Each row is a point on a tangle of strands that fork, close into loops and nearly touch. The rows are in no order.
Two points are linked if the straight distance between their rows is under 3.22. Some points are linked to none.
(37): [-0.65 -1.72 -2.59  6.48 -3.38  0.34 -1.62 -5.20  2.61]
(374): [ 1.52 -0.43  1.07  6.97  0.61 -2.70 -1.30 -0.67  2.64]
(569): [-0.61 -0.77 -0.63  3.13 -2.17 -0.28 -1.34 -3.57  1.07]
(244): [-0.85  3.72 -0.34 -6.35 -0.01  0.80 -4.36  3.05 -1.26]
(189): [-0.20  2.41  2.42 -0.18  1.32 -1.06 -0.54  2.00 -0.39]
(354): [ 0.69 -1.14  0.26  7.14 -0.08 -2.37 -0.05 -2.06  2.32]
(362): [-0.21 -1.45  1.01  3.27  0.24 -1.06  3.31 -1.69 -0.20]
(504): [-0.03  1.98 -0.68 -6.87  0.26  1.10 -2.27  2.94 -1.35]
(485): [-0.01  3.14  2.35  1.23  0.90 -1.63 -3.91  1.69  0.91]
(478): [-0.20 -0.58  0.03 -1.05 -0.29  0.19  1.38 -0.64 -1.22]
(301): [-0.19 -3.26 -2.46 -2.12 -2.29  1.74  1.48 -2.81 -1.12]
(21): [ 0.94 -0.76  0.69 -2.98  2.94  1.06  4.56  3.15 -1.84]
(67): [-0.43  4.78  0.71 -5.25  1.01 -0.06 -3.47  3.61 -1.01]
(18): [-0.97  3.99 -0.75 -4.90 -1.73  0.86 -7.07  0.50 -0.50]
(233): [ 0.67 -2.58 -0.29 -3.01  1.63  1.18  4.81  1.75 -1.33]
(313): [ 0.27  1.21  0.44 -5.27  1.89  1.09  0.79  3.67 -1.41]
(240): [ 0.98 -0.93  0.04 -6.05  3.81  2.29  3.63  5.27 -0.83]
(402): [ 0.96  0.38  1.21  5.59  0.55 -2.37 -2.19 -0.42  2.35]
(104): [ 0.13 -1.61  0.94  6.43  0.00 -2.22  2.01 -2.01  1.65]
(102): [-1.31 -2.67 -1.77  5.40 -2.58 -0.24  2.22 -5.08  1.04]
(5): [ 0.85  1.68  1.68  3.85  0.22 -1.96 -3.81  0.14  1.71]
(295): [-0.39  2.69  1.40 -2.90  1.59  0.04 -0.37  3.08 -1.38]
(184): [-0.82 -2.68 -2.52  6.61 -3.44  0.17  0.89 -5.69  2.14]
(245): [ 0.44  2.74  3.12  1.84  2.38 -2.12 -0.57  2.56  0.48]
(84): [ 0.13 -0.80 -1.51  6.13 -2.53 -0.10 -2.68 -4.01  2.70]
(334): [ 0.88  1.47  2.59  3.78  1.57 -2.34 -0.82  1.47  1.21]
(6): [ 0.69  0.84  1.17 -3.34  4.14  0.84  3.93  4.42 -1.78]
(50): [ 0.86 -2.63 -0.79 -5.85  1.68  2.43  3.28  2.95 -0.79]
(281): [ 0.99 -4.09 -0.80 -4.72  0.89  2.28  4.30  1.72 -0.68]
(34): [-0.57  3.80  1.05 -3.73  0.75 -0.06 -2.69  2.49 -1.29]
(143): [-0.34 -2.30 -2.25  0.05 -2.51  0.99  0.85 -3.83 -1.10]
(202): [ 0.82 -0.97 -0.16 -5.70  2.41  2.02  3.08  4.07 -1.14]
(9): [ 0.09  0.81  2.33  3.72  0.90 -2.11 -0.12  0.24  1.15]
(385): [-0.29 -0.03  1.03  3.50 -0.42 -1.34 -0.49 -1.53  1.11]
(337): [-1.19  3.88 -0.13 -5.26 -1.21  0.64 -5.85  1.63 -0.98]
(230): [-0.22 -0.27 -0.01  3.98 -1.37 -0.77 -0.75 -2.71  0.95]
(130): [-0.27 -2.00 -1.17 -1.85 -1.25  0.99  1.75 -1.64 -1.52]
(458): [-0.81 -1.12 -1.61  1.90 -2.78  0.78 -0.37 -4.18 -0.10]
(434): [ 1.01 -0.31 -1.38  6.43 -2.08 -0.69 -3.89 -3.29  2.87]
(280): [ 0.05  1.17 -0.59 -6.45  0.95  1.40 -0.61  3.21 -1.65]
(110): [ 0.05  1.21  0.57 -3.76  1.85  0.52  1.36  3.05 -1.73]
(550): [ 0.05 -6.23 -3.69 -2.24 -3.18  2.31  3.60 -3.63 -0.83]
(52): [-0.72 -1.98 -0.45  3.01 -1.13 -0.64  2.26 -3.29 -0.10]
(563): [-0.31  1.02  1.00 -1.13  0.60 -0.15  0.49  0.94 -1.16]
(382): [ 0.59  1.16  0.83 -5.37  4.31  1.35  3.04  5.48 -1.41]
(329): [-0.75 -2.49 -1.11  4.02 -1.91 -0.41  2.24 -4.08  0.53]
(304): [-1.07  3.76 -0.79 -3.47 -2.59  1.16 -7.61 -0.77 -0.12]
(532): [-0.26 -2.05  0.54  5.34 -0.45 -1.88  3.48 -2.26  0.79]

How many points has the smallest loop of links through each point below? Write none if it is on no loop.
(240) => 8
(458) => 13
(244) => 8

A fork is a point with three links, a tip a point with one. Leave the first point through the second and follow the links. Name the first fork or tip that comes.
(532); (104) => (5)
(34); (295) => (244)
(244); (337) => (304)
(52); (329) => (434)

Name the points in between on the shortest way along the links from the first point to the second, in order.
(385); (130) => (230) (569) (458) (143) (301)
(50); (382) => (202) (240)
(18); (34) => (337) (244) (67)
(563); (334) => (189) (245)
(5); (52) => (402) (374) (354) (104) (532) (362)
(184); (532) => (102) (329) (52) (362)
